A landscape with many valleys, sampled at points; each row gives a point and its height.
From any point a ball rolls to the lowest of the 6 points nearest to it. It stops when none of these is lower. Distance is the straight distance between rows; heights are no part of it.
K713: [195  95 111 119 120 111 125 119 139]  (h 168)
K121: [181 129 103 107 108 109 152 143 111]  (h 354)
K778: [208  84 125 111 125  81 107  99 133]  (h 190)
K974: [107 121 121 176 131 146 124 146 161]  (h 36)
K413: [142  92 112 144 144 143  88 110 175]  (h 249)
K388: [209 107 121 100 115  66 138 129 107]  (h 398)
K654: [176 111 101 132 118 128 144 140 140]  (h 350)
K261: [ 97 166 128  91 128 127 140 122  85]  (h 45)
K511: [140 108 114 112 138 122  96 105 142]  (h 74)
K761: [151 160  99 104 112 109 166 155  91]  (h 584)
K357: [ 55 175 196 118 141 174 147 136  82]  (h 364)
K550: [155 136 100 133 115 136 162 161 130]  (h 392)
K791: [145 125 110 110 130 117 115 119 130]  (h 79)
K852: [ 46 148 194 127 147 171 113 110 116]  (h 353)
K622: [126 118 111 120 139 133 107 116 144]  (h 69)
K949: [ 44 122 181 153 149 161  90 102 157]  (h 32)
K577: [ 72 112 144 180 140 152  99 121 174]  (h 95)
K604: [210 109 115 105 104  91 148 132 115]  (h 308)
K260: [147 146 116  87 129  85 121 122 103]  (h 384)
K124: [ 93 123 127 117 142 135 101 100 140]  (h 71)
K879: [121 116 110 145 136 148 119 129 155]  (h 59)
K818: [211  92 120 108 116  88 127 116 123]  (h 214)
K962: [116 167 118  94 120 121 158 142  85]  (h 546)
K539: [145 159  96 123 113 133 176 170 102]  (h 366)
K527: [ 75 138 141 181 129 154 124 139 152]  (h 68)
K160: [136 162 112  83 121  79 142 137  81]  (h 590)
K152: [119  93 120 183 138 143  98 131 186]  (h 132)
K921: [ 92 172 139  84 127 111 142 121  70]  (h 151)
K928: [ 80 156 134 122 133 146 144 128 105]  (h 218)
K358: [ 57 175 189 143 131 169 159 152  84]  (h 406)
K370: [176 144 102 103 105 101 160 153  96]  (h 464)
K614: [ 65 140 152 123 138 154 121 114 120]  (h 100)
K143: [152 120 102 125 129 130 131 128 138]  (h 97)
K583: [134 105 115 166 133 144 111 136 177]  (h 90)
K790: [134 149 106 103 118 115 144 137 106]  (h 332)
K280: [104 139 119 150 128 145 139 145 137]  (h 81)
K387: [101 173 119 136 117 144 179 163  92]  (h 656)
K681: [ 72 173 158  91 131 134 137 119  72]  (h 182)
K29: [186 144  99 111  98 118 181 170 100]  (h 402)
K108: [ 48 127 189 209 120 152  88 126 165]  (h 114)
K196: [173 112 109 108 127 108 118 116 132]  (h 112)
K773: [ 66 127 151 156 142 154 109 116 153]  (h 80)
K131: [111 127 119 105 136 122 107 103 128]  (h 72)
K155: [158  91 107 162 128 143 116 131 178]  (h 293)
K923: [ 66 164 162 109 138 153 143 119  91]  (h 254)
K741: [ 68 154 150 155 129 157 144 142 118]  (h 314)
K191: [130 101 116 119 144 131  85  98 157]  (h 129)
K792: [ 59 114 158 154 150 157  86 100 167]  (h 60)
K166: [196  75 115 142 131 133 108 106 168]  (h 401)
K613: [ 52 152 183 173 127 165 129 144 124]  (h 521)
K197: [163 127 100 121 115 127 147 147 133]  (h 278)
K420: [203 119  98 125 104 118 165 155 121]  (h 387)
K770: [186  93 107 131 128 129 115 118 153]  (h 172)
K424: [ 53 129 172 133 151 161  99  98 140]  (h 56)
K965: [ 71 120 146 196 128 148 100 134 171]  (h 89)
K980: [206 112 133  93 129  49 131 126 107]  (h 651)
K704: [ 74 137 141 135 140 152 120 119 137]  (h 75)
K378: [ 77 103 142 140 160 150  73  89 166]  (h 150)
K976: [ 91 155 134 101 132 135 132 115  93]  (h 153)
K927: [135 126 108 151 124 143 141 151 147]  (h 217)
K843: [215  79 114 128 116 117 121 107 149]  (h 247)
K966: [115 167 126  79 125  91 140 129  77]  (h 242)
K135: [169 122 117  89 127  81 119 122 115]  (h 245)
K95: [ 60 133 162 190 127 150 113 137 154]  (h 88)
K757: [120 155 109 125 118 137 159 150 114]  (h 260)
K866: [189 118 105 112 108 112 141 137 125]  (h 92)
K473: [218  69 125 122 130  92 104  91 143]  (h 269)
K380: [ 76 176 147 141 124 157 173 155  91]  (h 632)
K49: [ 84 119 135 121 151 142  91  91 149]  (h 85)
K76: [190 126 129  84 126  47 143 136  91]  (h 865)
K745: [193 101 122  98 126  81 105 108 124]  (h 140)
K722: [106 145 119 114 130 134 131 127 117]  (h 96)
K157: [191 144 124  85 119  48 157 155  86]  (h 840)
K939: [198 141 103 102  91  94 185 166  85]  (h 415)
K946: [209  67 115 160 121 140 126 119 173]  (h 617)
K742: [151  84 110 176 135 143 108 131 189]  (h 297)
K163: [ 46 162 195 106 147 168 125 115  97]  (h 414)
K733: [166 135 115  84 122  70 134 133  96]  (h 17)
K421: [171 151 111  85 111  76 154 147  87]  (h 733)
K390: [ 91 103 126 159 148 146  87 108 181]  (h 174)
K37: [100 141 124  99 138 124 117 107 110]  (h 84)
K594: [ 93 169 125 124 127 145 161 144  97]  (h 505)
K868: [220  72 113 147 109 130 139 121 150]  (h 341)
K935: [160 102 106 146 130 136 119 130 162]  (h 189)
K743: [ 53 125 172 183 136 159  96 119 163]  (h 66)
K945: [104 153 118 152 122 146 160 161 124]  (h 173)
K697: [100 123 122 138 140 146 116 119 153]  (h 67)
K936: [ 53 170 187 162 127 167 149 152 101]  (h 547)
K578: [ 70 179 159 125 126 160 169 145  73]  (h 477)
K24: [179  94 107 161 124 143 134 140 166]  (h 676)
K39: [166 109 113 100 133  98  98 105 134]  (h 91)
K158: [167  96 113 113 132 115  98 106 153]  (h 98)
K400: [121 101 114 153 140 145 100 118 172]  (h 83)

Where does a ball stop that starts at each point below?
K965 => K949
K790 => K974
K95 => K949
K390 => K949
K946 => K974
K24 => K974
K143 => K974

Two balls start at each pair of points below. Name the first point that both come to, or write never.
K357 and K163 => K614
K745 and K196 => K622
K791 and K124 => K879
K358 and K773 => K424
K945 and K380 => K974
K191 and K413 => K879
